A landscape with many valleys, sampled at points; each row gives a point and its height.
A ball rolls from a point to whichever of its 2 nearest points has the largest drop for the distance, and stops where none of them is lower. Distance is the straight distance between rows; heights are no part of it.
Rilo: [ 51  10   2  12  34  32   2  24   5  13  31  -4  23  28   8   2 -33  15
 -16 -18   7  15 -21  60]  h=515
kuru: [-16 -28 -24  54  17  35 -13  10 -15   7  12 -16  38 -29 -38  12  -7   5
  -1 -40  -8   2  22 -33]  h=496
Lezo: [-42  10 -27 -15 -43   3   3  24 -24  43 -18 -45   6 -27 -35  39  34   0
 -13 -42  -9   1  -5 -28]  h=674
Sabug: [-22   0   9 -24 -21 -23 -12  37 -30  64  -2 -25   1 -32  15 -24 -37   8
  11 -21 -35  17  -9 -65]  h=165
mak: [ 44  -4   5  51  28  48  16   4  -2 -26   3  12   7  40  -7  -2   7  13
  22 -16  12   7  20  -8]  h=504
lus: [ 34  19   5  25  -8   3  11  19   6 -26 -16  -4  33  16  28  -9  -1  -2
  28 -20  18   0  22  -7]  h=536
Dol: [-50  11   1  15 -46 -46  22 -29 -19  16 -19 -32  35   2  41   5  13 -14
   6 -24 -20  12 -13 -70]  h=376
Muno: [-32  -1  10  -6   0 -20  -2 -17 -21  13  -9 -41  25  28  16  -8  23  10
   5 -12  -4 -23 -12 -38]  h=439
vuk: [-15 -22  35  -2  -9   8 -16 -20  36 -15 -20 -24   7  23 -18 -15  18  46
  -8  13  21 -43  17  20]  h=672
Pagi: [-33  13  28 -17  22 -38   6 -22  16  -6  17  24   8 -10  20  71 -21 -57
  14 -27 -17  18  31  -6]  h=507
luvu: [ 33  16  42   3  43  -3  -4 -17   5 -33  36  15   6  39  15  29 -14  -8
   7   7 -16   7  24  20]  h=580
nunab: [  9 -16  40  12  12 -25 -12  -4  -6  -9  -5   1 -31 -23  12  22 -24 -22
  11  32 -23   1  57 -34]  h=460
gokev: [-23  -2  22 -25 -60 -16 -28  34 -14  29 -25 -28 -35 -12  -6   9  28  -2
 -31 -29  -9 -25   9 -26]  h=703
menod: [  6  16  32 -57 -40  -9   2 -15  -4 -18  11  49 -11  39 -10  44  36 -31
  -9   8 -30   0 -15  62]  h=273
fafi: [ 31 -30 -26  51  46  53  27   0  34 -46 -11  27 -11  13  -6 -21  23  16
   5  11  41   7  24  33]  h=462
sutis: [ 37  45  37 -23 -29 -12  14  46  16   3 -11 -33  -4  10  10  25  -2  -2
 -12 -16  -1  14  -3  46]  h=443
fezop: [-15 -33 -10  44  11 -18  29 -41   2  21   0  14 -25  -8   0   8  -3 -40
  20   4 -19  22  -2 -35]  h=292
zilav: [ 18  -7  15 -22  41 -20  17 -12   3   1 -19  16 -56 -14   6  28  -4 -55
   7  41 -22  23  29  20]  h=544
davok: [ 19 -29 -11 -22  39  13   9  18  15   2  18  28 -65 -15  -5 -25 -11   8
  18  43  -3   3 -13  41]  h=553
migog: [  2  16 -66  41   7 -40   4  -7 -17   8   8 -14  13 -19  20   1   8 -46
 -26 -15  13  23 -47 -26]  h=268
lib: [  7  -9 -40  31   0 -14 -26  -3 -28  18 -16 -37  -6 -41  23 -20 -31   0
  -8  30   4  -4  12 -41]  h=271
fel: [ 34  43 -69  12  45  20  30  25 -19   9  13   6   2  11  13 -19  -5   1
  22  -5  31  26 -18   4]  h=345
zofit: [ 14  -3  16   0 -27  -1 -18  51  15 -39  -5   8 -26  -4 -15 -24  44  18
  11  -5  38 -53  -3  10]  h=744
Pip: [  7  42 -57  -9  52   1  29 -24  -4 -16  16  28  12  13  15  13   7 -15
   5   5  25  19 -27  40]  h=400
duza: [-24  11 -20   0  26 -22  -7 -16 -26   6 -13 -27 -28 -56   4  34 -17 -20
 -11  24  -6   9  31 -23]  h=361
sisuz: [-25  -8 -14   7  14  -6  12  -8 -12 -14  20 -35  48 -13   2   4   2  26
  16  23   2  -7 -18   0]  h=486
nirot: [ 59  20  30  17  19  18  -8  14  -8 -33  35   8  15  56  32 -11 -12  26
  -9  12  17 -11  -9  50]  h=546
mok: [ -9  21  18 -38  -4 -14   7  11  17  20 -17 -26  -8  -3 -14  40  18 -44
  -8 -26   5  26   4  38]  h=516
bot: [-35  13 -11   5   7 -36 -20  26  17  33  18 -38  19 -35   9   3 -11 -10
 -31 -52  24   3 -35  -6]  h=610
vik: [  0  13  43 -21 -51 -27 -10   1 -30  42   5  -3 -30   7  32  -4 -12  -3
 -13 -18 -51   7 -19 -58]  h=235
gevug: [-11  25 -20  20 -11 -30  -2 -39 -24  11 -17  -6  -9 -13  32  41   2 -79
 -46 -30 -11  30 -29 -28]  h=346
Kase: [ -5 -22  31 -21   2  29 -10 -15  30 -21 -10  17 -41  12 -48  12  47  16
 -17   9  11 -35  17  44]  h=634
dupel: [  3  16  53 -63   0 -22 -39  33  28 -38  16  44 -11  23 -28  -5  17  12
   1  16   5 -38  19  51]  h=774
Fusi: [ 16  35  62 -28 -85 -36 -16  44 -18  17 -12 -16 -38  19  48 -47   3 -12
 -36 -26 -24   2 -43 -70]  h=205
segol: [  5  11  58 -20  -8  -8 -59 -17   6  41  10  13 -28  42 -10 -23 -31  39
 -27  -1   3 -47   7   5]  h=305
neda: [ 10   0  -5  31 -21 -26  12 -23  12  17   4  12 -14   5  32 -12   1 -22
  -3 -12  -3  -1 -44  -9]  h=189
nole: [ -9   5 -11  18   6  56  30 -38   0 -64  -1  34 -37  -6 -45  27  36  37
   6  23  13 -11  27  -3]  h=547
tubi: [ -5 -20  26  16  11  10  35 -24  38  -9  36  23  12  16   2 -16 -18  43
  47   8   3   0  -9  19]  h=451
bedu: [  6 -43 -16  -6 -11  12 -24  14 -12   7 -53 -32  37 -17  21 -71 -14  32
  30  49   3 -27  31 -18]  h=386
zok: [  2 -23 -56  -6  11   4  34   6 -28  31  -2  -9  -9 -16 -19  -2   3 -22
   2   8 -19  20 -40  21]  h=472
Kofu: [  0 -46 -67  27  51  60  38 -10   5 -36   5 -12 -11 -21 -46 -37 -15  61
  15  61  17  26 -13  18]  h=304
Gegi: [ -1 -16 -37  22 -34 -23 -17  34 -53  42 -29 -32   4 -37  29 -53 -49   5
  12  23 -18  15  -3 -71]  h=223
nuv: [-58 -15  14 -31  -6  16  13 -40  31 -47 -13  20  22 -22 -32  50  42   4
   9  -2   2 -20  34   8]  h=522
vel: [-29  29  61 -65 -39 -32  -3  -8  19 -36 -11  33  10  32 -16  79  27 -55
   5  -9 -18  14  30  44]  h=359
Bopa: [-26 -48 -28  34   8   2  41 -39  36 -14  18  10  31 -19  -1 -19  -2  19
  31  16   7   3 -27  16]  h=512
pasi: [-24 -42 -49  -4  47  33  20 -16   8  12 -17  -3  -5 -36 -59 -13  13  -7
  17  15  -9  19   5   7]  h=471
kur: [ -7   9  37 -18  19  32  10 -43  68 -30   8  42  -6   7 -45  20   3  49
  -3  12  15  -8  34  56]  h=678
nores: [ -4 -15  12   9  11   6 -41  20 -14  30 -24 -40  10  -6  13 -39 -30  23
   2   7  18 -19  30 -29]  h=329
vive: [-55 -19 -21 -14   7  -4  35 -42   8 -33   3   5  59 -40  -7  37   9 -10
  35  -7 -26  17  30 -13]  h=599
Sipi: [ 28  10  10 -28   6  21  -7  -3  53  12 -10  44  -3   2 -27 -13 -23  22
   0   2   6  -8  36  67]  h=714
suma: [ 21 -12  -8  12 -19  42   9  -4  -3 -20  -9  -6 -21 -14 -41  26  26  24
 -13   5   3 -17  13  21]  h=596
dotuz: [ 19 -25 -64  45  49  83  46 -30  16 -48   6  39 -33 -19 -30 -13  15  34
  -4  42  14  26  15  24]  h=390
Keke: [ 10  31  33   0 -20 -29 -22  -8   8  21  20  21 -10  25  11   7 -11  -2
 -19 -27  -3 -19 -16   8]  h=256
Lukep: [  2  34  49 -33 -44 -39   8  42   1 -10 -13 -22  -6  15  15  23  11  -1
  25  -2 -12   8  23 -12]  h=375
sis: [-29  10  37 -36 -24 -24  21 -17  49 -46 -10  39   8   7 -13  34  27 -12
  32  -6  -2  -6  32  27]  h=447
mapa: [ 19  -3  47   4 -43  -3 -37  30   6   3 -17 -26 -41  23 -12   1  42   3
 -31  -5  15 -38  -2  11]  h=725
zar: [ 22  24 -13 -14  51  20  21 -13  12  -6  23   5 -10  -1  -3  35 -12  13
 -26   9  19  15   6  69]  h=464
nimi: [  7  -4   7  23   6  19  -2  10  24 -40 -18 -47  26  12  14 -29 -11  53
  12  36  57 -20  17   6]  h=707
vof: [ -3  33  28 -17  31  -4  14 -51   1 -16  24  47 -12  43   2  61  -8 -36
  -6  -4  -9  21  11  19]  h=564
mimo: [ -5  -6  -7  12 -32   6   4  33  -7  47  18 -38  20 -24 -14  26  -7 -14
 -24 -59 -16  25 -28  -6]  h=642
Kebe: [ -5  43  43 -22 -42 -62 -20 -25  13  -9  53  89 -31  42  12  28  -2 -35
 -33  -7 -28  -2 -44  22]  h=259
foroz: [ 11 -14  -7  53 -22  21 -33  40 -14   4  13 -29  57 -22   0  -3 -17  21
 -20 -54  18 -16   0 -24]  h=526
sapot: [  9  21  38 -32 -31 -23   4  -2 -36   0 -16   3 -20  41  30  15  27 -39
  10  -8 -41  13  -2 -38]  h=301
bonif: [-15  29  44 -48 -29 -63  -4 -11  35  -8   0  36   9   3  28  44 -11 -62
  -3 -11 -34  20  19  25]  h=438
Roga: [ 17  -4  19 -43  14 -10 -26  53  -3 -29  31  30  -5  12  -1 -27  12  30
  28   8  20 -48 -21  28]  h=759
gik: [-10  24 -15 -11  27 -15 -11   1   6  27  -5 -50  -1  -8  -1  17  10 -16
 -36  -8  38  -6 -12  25]  h=573
zimol: [ -8  -2 -55  10  35  73  40 -53  -1 -41 -39  20 -24 -23 -49   3  31  24
   3  45   5  17  41 -12]  h=478
neson: [ 19  -3  38  10 -12  11  -9  -3  27  17  29  12  23  40  18 -38 -51  53
  30   8  28 -26 -24  15]  h=397
peli: [  8  25   9  11 -65 -42 -23  54 -24   3  -7 -15   3 -21  64 -62  -5 -21
 -28 -17   1  -2 -53 -85]  h=241
Zamu: [  6 -21 -51  16  31  17 -12  14 -24  -8 -42 -32  51  -2   1 -47  10  -7
  28  23   0   0  32 -23]  h=435
Vidu: [  2 -13 -61   1  59  45  40 -28 -21   1  14  -7  20  10 -19 -20 -12  41
  13  47   2  18 -20  31]  h=373
Til: [ 20 -16 -38  -2  19  13   7  10 -34   3  31  22 -33 -22 -13  -5  11   5
  18  20 -14 -15 -33   1]  h=509
Lodeb: [ 38  20 -28  35 -28 -11 -19  65 -18  19  -1 -11   2 -14  47 -69 -33 -22
  -9 -18  29   7 -48 -55]  h=267
tase: [-59 -14  16  14 -31 -16 -32  25 -20  62 -13 -56  24  -1  29 -30 -22  24
 -15 -44 -13   9   0 -79]  h=232
Boke: [ -1  14  30 -47 -18 -23 -23 -30 -32   2  29  57 -45  33   1  50  15 -57
 -40   4 -34  -9 -38  21]  h=206
torom: [ 31  16 -27  19  25  12  -5  41 -15  31  -1  15  -3  13  18 -45 -17 -25
  12 -27  21  18 -19 -28]  h=303
seki: [ 37 -17  41  -3   2  18 -45 -12  21  21  10  28   2  24   2 -49 -52  55
   8  17  10 -43  36  18]  h=353
zolug: [-21 -50 -18   3  41  24  14 -57   3   1  -2  14 -13 -11 -21  25  19 -40
  -1  13 -20  14   4   4]  h=391
mem: [ -8 -47 -55  26  29  37 -27  31 -38 -12   6 -11  50 -19 -32 -41 -13  17
  13  -3   9 -14   1 -26]  h=466
bulor: [-51  -8 -20  34 -57 -45 -17  -1  -8  46 -42 -37  43 -30  23 -15   5  -7
 -17 -41 -15  15  18 -73]  h=302
Kesa: [ 12 -21 -81  10   7  24  26  -3 -29  24 -11 -41  33 -23 -29 -24 -12  21
   1  36  -8  25 -31  30]  h=428

Two balls start at each pair of points below. Name the first point that both come to, or write none.
Bopa, mem -> none
kuru, vive -> Sabug
sisuz, zar -> none

Call two points neighbours if one is among the 2 nearest of the other. Go from one point of each pair to the other, from neighbour to neighbour, staying as low as possible. Name the highest point that can't be avoided.
Sabug, vel -> Bopa
neda, Kofu -> zok
neda, Boke -> Kebe
